A landscape with many peaks, sampled at points; each row gives a point and its height.
A climber steps from a point to the highest of its 6 nearest points, and stops where none of them is higher. Distance is the straight distance between rows; heights are no part of it.
vup: [151 160  85 152 147 146 122 124  99 160 142  87  79 159 153 123 134 136
 143 171]  (h 64.7)
monuv: [ 84 129 152  99 116 133  82 117 140 139 110 151 174  93 118 135 147 146
 196 149]  (h 71.7)
pob: [142 152 114 121 114 163 130 114 127 122 143 137 113 130 131  79 158 132
 154 131]  (h 66.0)
taruz: [159  96 118  97 139  78 201 155 118 148 100 123 115 156 166 144  80 109
 100 111]  (h 28.8)
suri: [ 89  98 157  94  85 142 120 137 138 162  90 140 137  93 122 158 125 169
 214 170]  (h 44.3)
vete: [ 98  84 174 120 121  91 131 131 163 133 130 132 143 108 131 165  87 152
 116 125]  (h 68.5)
masu: [121 112 165 148 130 125 129 115 162 105 157 128 144 128 117 108 118 126
  85  85]  (h 72.7)
kuri: [151 130  70 147 160 125 137 117 133 135 142 113  67 178 180 120 121 124
 103 135]  (h 70.3)
rur: [159 136  89 124 184 113 175 129 109 151 131 116  90 194 167 151 116 119
  87 135]  (h 42.2)
Vini: [103  72 110 107 110  93 177 174 115 144 110 130 120 100 176 136  72 141
 142 160]  (h 55.1)
nir: [154 137  91 144 159 118 179 160 112 161 105 109  92 159 187 138  89 131
 119 146]  (h 9.5)
femop: [141 102 116 140 158 105 189 119 145 123 133 127 113 137 147 105 126 106
 113 105]  (h 74.3)
tev: [168 123 122 150 166 124 151  85 153  90 164 115 137 170 127 105 145 110
  65  68]  (h 46.5)
kopa: [140 144  87 139 159 118 154 137 117 154 116  98  79 161 181 135 116 141
 124 147]  (h 50.7)
lazos: [122 127 150 125 129 135 129 127 140 109 137 123 139 117 124 105 126 121
 128 135]  (h 64.1)
Gani: [116 163 174 122  89 131  86 113 113  74 153 152 205 136  91 130 173 124
 105 103]  (h 41.8)
fal: [181 105 134 137 197  77 181 113 139 132 144 113  95 194 137 123 126  85
  49  85]  (h 52.9)
Lak: [108  86 126 107  78 132 128 180 106 169  85 121 107  85 164 159  96 164
 163 170]  (h 40.0)
duti: [ 97 152 191 165  99 155 107  99 153 109 120 159 211 142  78 191 148 132
 163  92]  (h 45.4)
pokag: [ 91  94 112  99  74 140 112 165 124 176  82 128 114  60 127 145 128 170
 203 181]  (h 70.2)
piveb: [ 92 101 129  84  99 154  88 125 132 160  99 156 151  82 100 131 155 142
 202 174]  (h 39.6)
kefus: [132 122 123 146 142 129 132 127 158 108 150 137 145 126 118  89 126 112
 108  99]  (h 56.8)
bif: [115  75 162 110 120  79 169 169 129 127 115 119 133 106 169 141  69 140
 126 119]  (h 56.9)
Pon: [126 159  94  82 105 163  75 116 115 122 127 165 157  91  79  81 159 126
 173 156]  (h 58.3)
sut: [139 157  82 140 115 131 158 155 128 160 107 117  64 107 146 115 106 134
 142 156]  (h 64.0)
napug: [137 109  64 110 141 107 177 174  98 169  86 115  79 144 179 166  82 131
 119 155]  (h 30.3)
lunu: [135  97 164 137 139  60 153 126 143 126 150 117 145 116 126 158  83 105
  56  87]  (h 64.4)
tek: [ 87 108 180 100  98 144  89 124 148 150  92 138 174 108  96 167 137 151
 199 158]  (h 74.5)
pafuf: [140  88 144 160 156  94 162 121 142 123 134 123 137 126 138 118 112  93
  85  81]  (h 73.5)
zunuk: [ 69 129 199 157 133 143 114  91 159 120 118 142 175 136 117 183 126 134
 113  86]  (h 70.0)
Fam: [135 167 150 115  90 126  90 129 104  77 170 186 211 129  93 129 181 105
 120 125]  (h 50.8)
Pama: [ 98 104 145 127 116 133 119 127 145 117 118 137 140 104 116 116 141 129
 171 135]  (h 69.3)
Pid: [ 80 142 189 136 114 133  81 118 154 131 111 152 186 121  95 163 151 144
 211 115]  (h 68.0)
Mera: [111 169 176 149  78 134  87 100 121  88 140 149 223 154  73 176 180 114
 141  87]  (h 34.1)
bim: [ 82 125 178 144 109 129 106 114 152 124 116 143 177 112 116 187 127 152
 176 113]  (h 65.0)
fatob: [129 147 143 112 115 155 119 119 118  75 165 145 178 129  92 103 182 117
  88  97]  (h 50.4)
nireb: [152 138  84 138 166 119 154 124 115 140 139 112  69 156 171 131 102 116
 100 146]  (h 60.9)
nibim: [ 96 139 185 119  97 142  80 110 116  98 133 168 186 134  97 140 163 129
 151 132]  (h 31.0)
dasu: [114 129 138 122 124 133 126 120 128 100 146 135 170 115 108 106 150 126
 128 109]  (h 50.2)
bisi: [116 126 163 121 125 132 108 107 142 109 146 138 159 109  98 114 157 119
 147 107]  (h 42.0)
gaver: [152 167 120 133 131 146 118 110 118  94 134 133 149 140 114  74 167 116
 132 131]  (h 58.5)
Befu: [139 137  84 135 128 125 126 187 126 171 113 107  74  99 144 135 116 157
 173 181]  (h 76.5)
Repet: [ 90 119 199 169 111 130 101  79 144  88 113 129 156 144 120 186 106 116
  88  64]  (h 39.7)
Muku: [141 149  67 135 162 110 124 206  78 177 106  92  63 171 161 180  79 154
 103 186]  (h 70.7)
nutad: [ 67 107 157  85  93 139 108 131 140 146  95 146 137  90 125 155 141 145
 200 166]  (h 52.7)
Zazev: [100  86 180 168 131  93 125  98 138 102 154 120 160 139 103 161 106 101
  51  48]  (h 58.6)
Foduv: [140  97 116 133 150 104 194 143 125 143 122 119 105 133 161 125 107 101
  89 115]  (h 69.1)
folem: [ 85 131 195 168 105 136  89 106 144 105 128 146 179 130  99 161 132 146
 120  84]  (h 35.9)
bozu: [130 125 118 127 135 146 139 120 145 111 117 117 104 113 152  97 136 129
 134 125]  (h 73.0)
fak: [ 76 122 185 112 106 126  94 115 139 130 111 140 187 116 107 160 145 144
 207 145]  (h 70.6)
Fupo: [ 89 116 184 129 126 136 113 114 156 110 131 144 184 113 102 138 154 140
 149 121]  (h 55.9)
zimop: [129 160 154 111 104 170  92 111 118  80 151 156 186 131  77  91 185 111
 129 109]  (h 55.3)
sodo: [147 158 130  86  90 161  87 106 101 113 141 177 165 104  90  84 160  92
 138 134]  (h 57.6)
Bozin: [109  82 159 106 132 117 150 145 153 137 118 112 134  89 152 147 102 137
 140 126]  (h 72.2)
tazu: [119  98 137 126 148 115 162 120 157 121 146 121 141 116 142 113 101 109
 110 100]  (h 74.9)
Falaf: [126 154 149 117 118 156 128 103 136  82 147 134 157 125  95  88 178 111
 119 109]  (h 54.3)
diruz: [121 132 171 163 118 131 108 105 147  86 178 133 182 146  94 139 136 130
  82  83]  (h 44.2)
Sumot: [150 166 124  86 100 161 101 122 114  84 157 167 157 111  84  92 177 101
 140 143]  (h 57.2)
fomig: [128 174 104 118 123 170 111 103 122 100 139 144 132 120 112  78 167 121
 156 144]  (h 61.6)
Fadot: [ 94  93 128 110  76 128 128 176 135 174  94 121 112  78 151 141 113 159
 193 154]  (h 43.7)
gen: [172 178  73 103  96 178  64 123 121 190 117 140  93  95  74 104 121 144
 191 184]  (h 41.4)
Kel: [137 141 114 131 136 128 134 123 126  91 147 128 122 149 122  74 152 108
 113 101]  (h 52.4)
Zeki: [124 128  94 144 102 127 171 167 123 164 100 113  84 106 169 129 119 153
 148 148]  (h 57.8)
muvu: [142 141  80 133 144 117 167 180 108 160 105 101  70 128 177 140 100 148
 138 158]  (h 45.8)
Punat: [135 123 138 156 143 115 135  97 141  83 176 122 149 144 125 105 139 140
  86  84]  (h 42.5)
banek: [117 133 103 137 120 137 149 142 117 145 129 112  88 113 148 115 120 145
 169 150]  (h 63.7)
Zesis: [103  95 183 128 132 119 120 112 159 118 143 133 160 125 118 139 106 142
 118 118]  (h 57.4)
fas: [113  80 200 160 133  78 112 108 121 102 133 113 163 146 122 177  94 124
  48  65]  (h 53.1)
lafe: [ 93 157 200 167  78 127  83  94 119  93 123 147 200 133  81 181 145 123
 101  93]  (h 39.8)
mopof: [171  98 129 144 189 111 164 100 126 109 157 115 126 180 125 117 139 108
  36  55]  (h 53.2)
goto: [ 88 121 166  93 105 147  95  97 137 130 110 157 185 113  85 135 153 132
 183 131]  (h 61.7)
gamu: [119 119 105 119  78 164 125 166 124 166 104 126  74  75 116 121 111 173
 174 174]  (h 67.3)
lar: [ 97 123 136  83 112 157  94 107 116 140 101 158 166 102 104 103 145 144
 198 152]  (h 64.5)
kunod: [124 144 160 120 116 154  90 118 114  81 145 147 196 126  86 114 166 125
 120 111]  (h 48.9)
Zal: [139  95 120 101 147  79 202 152 115 141 107 112  96 138 164 138  92  92
  98 106]  (h 48.5)
siz: [129 156  92 139 133 147 126 109 139 134 132 100  90 148 147  92 139 123
 135 147]  (h 66.5)
fis: [121 139 108 109  93 161  99 108 116 130 115 153 124 103 109  95 148 123
 169 146]  (h 58.8)
Vot: [132  84 120 125 140  92 176 140 129 133 122 116  89 126 157 135 101 120
 114 127]  (h 69.0)
zev: [126 159 173 143  88 133  68  92  95  86 153 152 196 127  84 164 185 123
 116 107]  (h 35.3)
kuv: [178 100 133 135 193  71 191 120 139 121 131  99 128 172 137 136 124  98
  65  82]  (h 56.5)
Zoz: [138 179  90 122 124 164  94 116 137 147 117 118  90 138 105  98 145 125
 161 159]  (h 62.3)
paf: [101 128 157 133 123 144 108 106 133  77 160 138 182 125  92 111 156 120
 113  92]  (h 35.8)
zug: [160 115 128 154 162 115 159 113 154 101 150 112 119 156 142 103 143 104
  78  89]  (h 66.1)
duse: [102 103 124 106  90 143 137 150 134 154 104 132 116  91 140 139 109 159
 175 166]  (h 52.6)
falu: [ 81  94 154 112 112 124 114 134 161 140 111 125 149  72 145 144 131 153
 186 158]  (h 67.5)
bapo: [142  79 185 151 170  56 152 119 126 110 150  93 135 128 102 158  92  98
  58  68]  (h 61.0)
pite: [157 183  67 121 123 157  96 134 115 176 114 101  86 103 114 106 135 155
 183 164]  (h 50.1)
ranog: [ 86  92 138  87  96 141 115 128 135 155  88 127 123  86 135 133 127 139
 192 183]  (h 69.9)
refon: [ 91 116 184 142 120 138 111 113 150  99 137 128 174 125 108 142 131 124
 111  99]  (h 26.5)
gideg: [174 125  96 144 198 108 145  92 135 103 155 128 115 206 165 111 152 112
  56  78]  (h 53.9)
pov: [142 159  89  94 121 161  77 152 100 163 109 142 101  91  93 112 133 141
 197 176]  (h 54.2)
Bir: [126  97 136 133 151 121 161 135 156 131 138 123 103  98 158 104 119 109
 129 122]  (h 77.0)
nakir: [131 142 111 127 131 151 124 128 139  98 159 139 142 137 123  80 155 119
 123 121]  (h 59.1)
susid: [147  81 121 107 145  83 193 151 109 136  97 137  98 122 157 151  76 109
 105 140]  (h 48.8)
Kulam: [111 145 144  98 114 145 100 110 138  99 149 157 184 122 106  94 158 119
 124 129]  (h 45.7)
raba: [158 175  86 115 120 187  99 122 128 163 111 117  88 118 104  79 131 123
 185 169]  (h 54.4)
fufa: [159 179 134 111  95 156 109 118 105  77 166 163 190 137  89  91 180 111
 106 121]  (h 56.0)
vok: [125 132 119 105 115 166 101 112 132 112 130 145 134 119 114  69 158 118
 162 124]  (h 61.2)
Fuza: [144 176  75 151 141 137 102 141 117 179 129  91  64 131 139 113 130 152
 159 175]  (h 61.4)
nafem: [153 149  68 126 186 125 135 192  81 185 116 102  78 163 177 176  71 163
 110 199]  (h 74.6)
linu: [128 174  93 103 124 167  95 112 111 126 132 136 131 113  86  78 159 105
 174 150]  (h 58.0)
lan: [124  86 108 117 106 107 153 151 140 154 120 120 108 104 169 137 101 146
 148 139]  (h 63.4)
Kod: [140  74 117 114 134  81 185 190 100 157  74 120 111 128 162 149  41 119
 106 123]  (h 75.8)
liv: [ 84 107 182 141 129 122 131 116 166 128 116 135 153 103 130 161 124 149
 176 129]  (h 61.5)
gur: [139 135  73 141 193  99 108 194  84 175 151  81  88 170 182 161  95 157
  85 223]  (h 69.8)
non: [134 160 110 129 130 163 112 107 134 126 134 114  91 147 123  83 164 118
 138 144]  (h 71.0)
lumu: [135 165 101 119 115 169 103 146 137 126 120 134 100 124 128  81 158 129
 172 153]  (h 63.6)
Num: [ 94  88 157 111 110 113 140 153 152 131 103 136 136  93 158 149 106 147
 163 144]  (h 71.2)
gak: [154 143 141 165 124 152 136 107 126  78 204 113 157 157 101  95 168 116
  66  71]  (h 17.4)
kop: [107 155 205 162 102 143  89  99 135  91 131 140 207 135  85 178 144 142
 144  97]  (h 41.2)
Kozu: [137 148  89 120 125 155 112 123 147 127 131 130  90 127 119  92 159 115
 172 149]  (h 67.0)
vomek: [174 109 125 123 174  90 187 128 135 133 122 116 104 167 163 137 129 100
  78 108]  (h 52.2)
Ziko: [154 165  80 103  96 182  76 143 117 194  90 145  99  77  71 105 128 142
 204 192]  (h 43.3)
sekuv: [143 128 128 136 144 129 148 111 148 100 149 149 146 122 133  96 147 120
 108 103]  (h 52.1)
Zoki: [ 94 145 207 170  90 126 100  80 122 106 116 127 190 145  92 183 156 116
 137  93]  (h 36.5)
pedi: [151  89 141 131 151  84 165 136 133 129 118 103 130 128 151 136  96 104
 112 112]  (h 71.5)
vesob: [119 128  89 114 120 150 129 143 109 164 104 114  87  84 135 113 129 139
 153 153]  (h 63.5)
Masos: [149 149  82 145 183 117 153 106 109 152 141 103  70 184 176 134 109 128
  90 164]  (h 63.8)
rok: [108  92 156 115 107 118 141 135 152 124 121 127 136 103 152 154 116 125
 161 143]  (h 72.5)
gige: [166 132  89 129 149 119 147 122 135 121 134 100  95 162 156 115 119 117
 126 142]  (h 63.0)
temob: [140 110  91 113 131  95 181 167 110 157  98 119  92 148 182 135  85 130
 118 144]  (h 11.8)
fofo: [126 172 151 142  79 126  83 110 122  63 171 163 197 125  76 139 192 114
 100 100]  (h 42.9)
Reb: [195 128 121 151 206  97 154  96 139  90 161 120 119 201 144 125 134 105
  41  79]  (h 55.7)
tobig: [113 137 120 102 124 165 101 134 141 134 130 148 135 114 109 101 143 111
 155 141]  (h 58.1)
moku: [107 131 135 106 113 160  94 117 125 105 124 154 155 104 102  93 156 141
 170 136]  (h 57.7)
Rava: [112 136 137 116 125 137 112 128 156 111 132 125 156 104 127 102 152 115
 144 124]  (h 59.9)
zenen: [ 93  94 165 119 110 119 129 124 161 124 138 125 141  99 141 142 121 114
 141 112]  (h 76.3)
Zasi: [119 138 122  78  97 152  94  97 113 140 109 177 155  92 101  96 137 125
 184 155]  (h 61.1)
vir: [146 102 116 123 140  99 176 144 133 148 117 106  76 126 173 131  99 100
 114 118]  (h 65.4)
Bitol: [146  98 154  89 145  68 194 173 116 140  94 113 136 130 162 147  62  97
  90 108]  (h 26.9)
nupin: [149 154 128 139 103 158 100  98 102  66 202 145 180 144  98  87 183 116
  83  94]  (h 44.1)
mivo: [109  94 151 135 118 124 138 128 162 126 130 124 142 116 148 120 120 128
 144 115]  (h 73.2)
Gabap: [167  94 165 156 167  56 166 121 125 112 144 101 120 142 124 143 122  92
  44  59]  (h 62.1)
bez: [129 136  83 127 122 117 130 174 124 154 101 120  82 122 146 128 108 157
 142 156]  (h 66.8)
Zaze: [132 136 134 162 130 134 141 105 138  96 158 137 157 129 101 109 140 127
  89  82]  (h 72.8)
gubo: [145 154  71 150 147 134 136 159 113 168 109  94  55 158 173 168 104 166
 118 181]  (h 56.4)
Pefal: [146 142  75 150 139 129 144 184 119 167 112 106  78 125 168 152 116 154
 134 166]  (h 62.6)
mib: [152 154  79 137 172 107 147 123 102 163 126 106  60 191 180 142 107 144
  86 192]  (h 60.0)
geda: [111  90 166 147 155  88 140 108 152 106 158 115 149 121 124 138  97 106
  51  76]  (h 67.6)
pige: [ 98 153 181 163  95 143  80 108 118  89 108 154 205 142  78 200 147 129
 139  91]  (h 40.1)
revil: [107 131 100 103  94 160 126 148 120 161 109 137 106  74 105 105 130 152
 179 160]  (h 60.5)
ked: [148 125  96 154 145 116 160 118 142 121 133 118  95 146 144 114 127 114
 122 112]  (h 67.7)
bipo: [169 142 101 152 190 122 142  96 131 142 136  92  71 194 177 130 134 119
  92 152]  (h 64.6)
Lani: [141 114 151 149 156 109 147 107 149 106 166 117 138 140 136 102 134 108
  82  86]  (h 65.8)
sabak: [126 135  89  89 106 165  73 116 125 154 117 150 126  97  92  99 158 122
 175 169]  (h 57.5)
rikef: [165  84 154 127 176  67 187 130 139 120 141 115 126 147 135 123 105  87
  60  84]  (h 58.9)
dubir: [158 152 136 148 135 155 126 111 125  72 177 136 148 161 107  85 153 121
 100  75]  (h 40.7)
dezig: [151 103 153 148 174  99 156 113 144 106 145 116 127 145 111 126 117 107
  69  62]  (h 71.3)
tos: [116 103 113 116  92 146 130 148 133 151 109 118  99  89 153 114 120 166
 179 162]  (h 56.7)
fega: [125 142 158 142 117 131 107 100 122  79 162 145 181 132 105 113 147 133
 102  92]  (h 39.1)
nepef: [153 144  84 151 145 132 147 124 109 158 142 104  68 161 161 135 129 137
 134 158]  (h 70.8)
mik: [177 140 114 141 193 101 173 101 124 116 155 123  95 218 163 142 146 109
  67 121]  (h 56.1)
menem: [137 149 102 103 115 159 102 128 114 156 101 138  87 103 114  90 148 141
 186 169]  (h 60.4)
morut: [106 104  86 125 113 124 174 194 111 159  79  98  86 106 169 141  79 135
 144 165]  (h 37.9)
fege: [ 91 121 165 132 132 138 120 110 147  84 133 145 152 105 107 117 140 135
 126 113]  (h 41.3)
Lerel: [154 141  84 136 160  94 159 128 105 154 118 103  81 191 186 147 117 123
 102 165]  (h 46.2)
fisur: [118 132 101  83  98 170  96 130 111 161  86 151 118  64  87 106 133 136
 205 174]  (h 53.0)
pev: [107 160 185 133  90 134  83 115 125 101 146 156 215 134  63 167 168 114
 141 111]  (h 21.2)
Pupe: [145 162  80  79 105 173  71 102 107 129 119 179 148 106  95  72 145 117
 165 172]  (h 57.3)
duro: [140 170  96 142 153 154 127 106 157 139 144 107  80 184 143  94 156 107
 113 132]  (h 62.8)
zik: [109  92 112 124 114 110 147 187 126 155 100 118  97  94 166 134 100 152
 151 154]  (h 54.8)
lus: [ 92 134 189 165 104 124 106  88 121  94 139 137 162 152  96 169 130 127
  90  70]  (h 72.6)
fof: [103  91 177 159 143  92 137 113 152 121 125 141 169 119 133 154 103 136
 135 110]  (h 54.7)
las: [ 77 135 180 138 118 130 102 119 161 118 141 149 181 121 102 178 132 121
 132 102]  (h 33.6)
Bal: [167 182  53 133 133 148  84 167 117 179 113 109  77 103 103 124 126 156
 175 194]  (h 51.9)
kamer: [ 96 141 178 105 103 137  73 113 129 121 128 174 209 113  90 142 158 141
 188 113]  (h 60.6)
Gizad: [157  98 162 119 161  68 176 134 143 130 114 102 119 129 142 137  83 106
  83  90]  (h 64.8)
kaz: [156 149  97 132 142 163 143 103 143 102 173 123 120 170 148  98 152 114
 112  99]  (h 55.8)
tov: [134 155  94 120 126 170 117 125 129 104 156 115 115 168 133  78 150 114
 136 136]  (h 66.7)
Bofat: [122 153 162 121 105 133  97 119 110  94 150 163 205 131  89 124 187 116
 145 136]  (h 40.9)
dos: [143 178  69 151 147 122  98 186 122 199 135 108  69 131 151 161 110 180
 125 190]  (h 47.4)
Giv: [ 89 126 188 165 100 122 118  69 128  98 139 127 158 149 103 177 115 120
  74  65]  (h 51.1)
mizeg: [160 131 126 166 146 120 145 111 143  63 173 132 143 162 108  98 154 119
  47  60]  (h 14.2)
nizu: [130 120  88 129 100 133 127 188 102 187  90 125  77 104 170 139 115 164
 154 169]  (h 59.8)
Tep: [164 164 118 138 150 158 133 109 134  84 164 131 141 158 113  81 167 115
 111 117]  (h 55.4)
Nik: [151 119  91 122 171  94 180 148 104 165 117 110  77 155 173 138 110 129
 104 142]  (h 72.1)
Livaz: [183 132 118 161 168 111 140 106 148  96 166 116 134 203 137 112 146 119
  59  71]  (h 73.1)
bomi: [ 93 145 174 137 108 148 101  96 143 108 139 139 189 126  96 148 150 134
 132  91]  (h 29.5)
feva: [133 114 101 144 119 119 163 147 118 144  96 109  84 114 168 115 109 132
 143 143]  (h 62.0)
mig: [133 104  76 121 125 121 170 191  94 175  76 129  85 133 172 149  70 150
 136 157]  (h 41.0)
beg: [148 156  60 150 156 124 141 187  90 165 110 104  81 158 162 157  86 151
 102 188]  (h 66.2)
Vod: [144 170  74 112 122 157  83 149 118 175 111 124  73 100  84 109 135 152
 180 180]  (h 52.8)
foz: [143 150 103 152 181 109 114 132 127 166 146  91  60 172 174 157 116 143
 113 200]  (h 55.0)
rud: [129 128 128 161 118 145 117 111 129  65 181 126 155 139  94 101 148 118
  77  69]  (h 44.7)
molez: [164 150  99 146 181 131 144 114 138 114 149 133  90 204 160 102 158 119
  92 123]  (h 60.1)
bofut: [121 103 107 128 107 120 153 156 142 145 105 129  89  95 158 126 125 134
 150 142]  (h 68.9)
Gake: [157 138 110 158 155 136 138 108 155 108 159 133 136 160 137  90 142 113
  90  95]  (h 54.1)
Fatos: [144 176 104 114 128 155 115 108 114 115 153 143 130 110 105  72 159 110
 153 145]  (h 61.8)
Gis: [126 102 128 127 142 120 153 110 156 119 146 112 125 125 133  99 135 124
 113 111]  (h 72.3)
tikon: [103 122 114  86  84 154  93 152 120 183  97 134 106  78  92 130 129 173
 204 188]  (h 44.4)
Zusav: [113 114 101 126 110 147 134 169 124 158 100 131  94  73 159 125  98 161
 158 163]  (h 57.9)
Delen: [123 125 106 142 143 162 132 117 127 115 134 110  98 139 152  91 142 120
 144 134]  (h 68.4)
Sote: [110 130 152 145 130 135 109 106 136  81 169 122 162 138  98 127 140 116
  73  87]  (h 45.9)
lup: [163 103 114 125 177 103 183 116 137 134 141 114  94 175 175 129 121 119
  98 112]  (h 52.0)
gosi: [111  85  89 124  98 124 159 208  91 157  70 115  84 100 165 152  71 149
 149 155]  (h 29.7)
sudil: [177 128  85 129 203 105 158 107 125 122 140 116  84 190 181 133 119 103
  74 134]  (h 58.7)
Bot: [ 91 100 153  72  73 146  83 153 138 183  76 151 130  81  95 166 147 179
 246 178]  (h 15.8)
ligu: [134 163 127  80  92 144  82 113 108  94 147 175 184 117  93 110 176 124
 149 140]  (h 56.6)
novin: [116 132  90  88  81 145  96 137 110 169  91 135  91  78  98 126 123 169
 199 199]  (h 60.7)
nad: [157  91 105 108 162  83 195 146 123 157 121 110 101 150 162 144 102 114
  97 127]  (h 35.7)
Baki: [139 136 118 135 137 153 142 113 153 107 140 123 100 169 146  92 138 117
 109 108]  (h 59.4)
ruz: [ 87 163 170 162  84 137  83  88 109  69 136 149 207 144  87 180 166 130
 109  98]  (h 38.2)
kilig: [ 94 140 197 138 115 149  88 107 144 117 118 150 205 120  94 174 156 147
 157 108]  (h 54.0)
Kigep: [167 180 144 101  93 135  86  97 102  59 187 187 209 120  86 123 204  98
 107 127]  (h 46.0)
Banom: [156 143  77 137 172 112 175 150 104 169 111 104  77 176 182 161  89 132
 115 170]  (h 24.7)
todi: [134 106  81 116 150 104 169 202  75 182  43 109  96 145 171 163  67 139
 111 137]  (h 72.4)
bitim: [151 123  70 144 131 116 140 200  86 182  76 114  83 125 175 161  95 165
 132 159]  (h 54.6)
solap: [131  86 174 139 149  98 149 119 157 121 141 132 134 111 132 136 114 124
  83  78]  (h 71.1)
ral: [138 173  71 145 161 127 134 154 113 157 129  93  58 153 174 135 123 143
 120 174]  (h 59.0)
Buneg: [125  78 125 119 124 103 189 172 114 140 116 126  98 114 171 125  87 123
 135 129]  (h 64.2)
feka: [ 98 118 125  96 108 143  96 126 121 123 106 142 141  79 111 124 138 125
 186 144]  (h 62.9)
Sivi: [106 108 175 121 130 106 149 128 151 126 140 112 148 102 134 138 100 114
 114  92]  (h 71.9)
vogis: [ 93 158 201 162  73 157  98  74 112  75 122 128 205 152  88 199 141 131
 108  79]  (h 39.9)
lemi: [ 84 104 195 163 137 111 120 100 148 108 143 106 170 125 115 178 101 119
  66  83]  (h 47.5)
rir: [138 167 103  77 110 163  72 107 114 116 115 176 160 104  96  88 158 111
 180 159]  (h 59.3)
muza: [117 172 156 127 106 144  96 108 117  66 173 163 196 122  88 123 171 126
 108  99]  (h 45.0)
Renab: [128 165  85 153 134 139 129 134 122 136 124 117  87 117 126  98 130 131
 157 160]  (h 63.3)
leluz: [148 132  73 145 144 135 149 135 110 164 119 118  69 144 175 132 121 138
 129 167]  (h 60.8)
Zona: [152  98 154 165 157  98 140  95 149  94 172 127 141 149 100 120 121 121
  48  53]  (h 65.9)
daf: [123 106 197 142 146 105 132 108 140  97 152 132 147 121 101 166  97 111
  72  66]  (h 61.9)
pato: [145 156  81 140 131 135 116 161 122 166 105 105  51 117 149 135 110 147
 157 178]  (h 71.6)
Mese: [148  82 172 152 155  87 141 113 134 112 148 120 148 149 114 147 106  99
  57  66]  (h 66.9)
Tazed: [107 134 105  88 113 156  90 117 119 153 107 125 112  75 112 100 135 150
 192 152]  (h 58.2)
luno: [153 178  77 149 144 126  92 153 119 162 134  88  68 135 156 131 108 154
 128 188]  (h 59.2)
gefit: [119 110 176 159 135  97 132 100 131  93 165 125 160 145 101 144 122 127
  70  69]  (h 55.5)
vuni: [ 82  90 149 110  77 136 122 164 130 166  92 137 119  81 147 148 100 173
 191 179]  (h 48.4)
retis: [101  67 183 125 143  81 163 137 139 122 132  94 148 103 131 157  79 121
 106 105]  (h 64.3)
fira: [159  79 192 135 165  51 159 119 121 124 134  93 129 144 114 159  84  95
  40  76]  (h 57.0)
Gaz: [170 146 116 158 154 140 144 102 152  83 174 125 121 171 144  85 166 123
  85  96]  (h 41.1)
febi: [107 141 135  75  83 159  77 117 123 145  80 161 143  95  90 111 160 123
 200 161]  (h 59.5)
zame: [126 139  89 122  90 147 104 175 121 175 107 114  82  84 126 118 125 165
 178 188]  (h 73.3)
nener: [155  90 175 126 164  47 184 158 114 116 129 102 119 132 127 154  93  86
  43  84]  (h 52.5)
Tilo: [ 78 137 199 162  86 132  90  69 136  89 132 142 182 148  86 188 123 114
 113  93]  (h 48.2)
Zedis: [148 183  79  88 103 169  80 107 108 132 112 156 122 129  95  77 133 127
 177 166]  (h 55.2)
zop: [108 119 128 101 114 135 127 126 146 147 124 131 114  80 139 114 123 122
 168 156]  (h 48.6)
tunu: [137 106  83 123 165 101 172 171  82 168  81 112  80 152 186 155  99 112
 114 156]  (h 1.2)
bogoz: [125 133  53 128 147 121 166 215  85 188  73 124  77 139 160 164  65 163
 111 177]  (h 63.2)
vulap: [148 120  96 134 123 122 162 135 134 160  96 117  82 138 169 122 107 134
 137 145]  (h 52.3)
velin: [109  91 152 144 141 127 135 114 148 103 149 121 159 118 122 125 116 123
 107 101]  (h 61.3)
Lene: [ 86 107 163  91 102 131 104 120 141 114 118 144 165  99  92 121 160 140
 163 135]  (h 63.1)
mobi: [130 100 171 156 144 112 125 116 140 100 150 135 146 133 117 130  92 123
  73  73]  (h 65.2)
zokup: [155 179  76 105 102 180  81 125  96 177 119 143 100  95  81 101 128 146
 198 175]  (h 45.5)
ziza: [137  79 151 121 121  81 191 171 117 140 104 104 121 120 159 155  82 104
 104 120]  (h 47.8)
Batur: [111 135  85  88  86 164  81 126 116 188  87 167 105  69  90 122 124 164
 189 173]  (h 48.1)
gizu: [ 98 112 186 158 131 119 120  95 154  94 155 139 167 132  96 146 106 130
  88  83]  (h 33.7)
rus: [ 98 116 195 154 130 108 112 101 162 116 148 131 156 117 116 158 111 126
 109  77]  (h 33.2)
mulel: [128  98  98 118 118 120 180 157 126 159 104 111 112 119 179 124 101 134
 132 145]  (h 51.2)
ver: [171 127  88 145 176 125 159 120 143 126 160 111 100 179 155  97 145  97
  97 116]  (h 58.4)
mame: [130 140  84 127 126 160 131 130 130 148 122 127  84 108 134 108 131 117
 166 145]  (h 64.9)
roseg: [157 170 130 100  84 158  98 116  99  84 164 169 175 137  91  84 174 106
 131 112]  (h 57.1)
mifu: [185 117 115 134 186  97 177 120 136 150 144 112  99 171 155 133 121 101
  69  90]  (h 51.3)
Famek: [ 83 137 182 113 117 143 105 120 151 120 125 139 164 106 118 122 147 131
 174 125]  (h 63.9)

Call two points neighbours if one is among the 6 nearest of the other. Go from one point of each pair to the other, from neighbour to neighbour, staying as high as possible. Name the lowest point that can't be avoided.
Bir, pokag: falu
tek, Zaze: Famek
Bir, zenen: mivo
Livaz, ranog: zug
Zaze, Bir: solap
Zaze, non: Delen

For each start below, name the point where the climber stops.
Ziko: non
mifu: nepef
Falaf: non
daf: Bir
Zazev: Bir
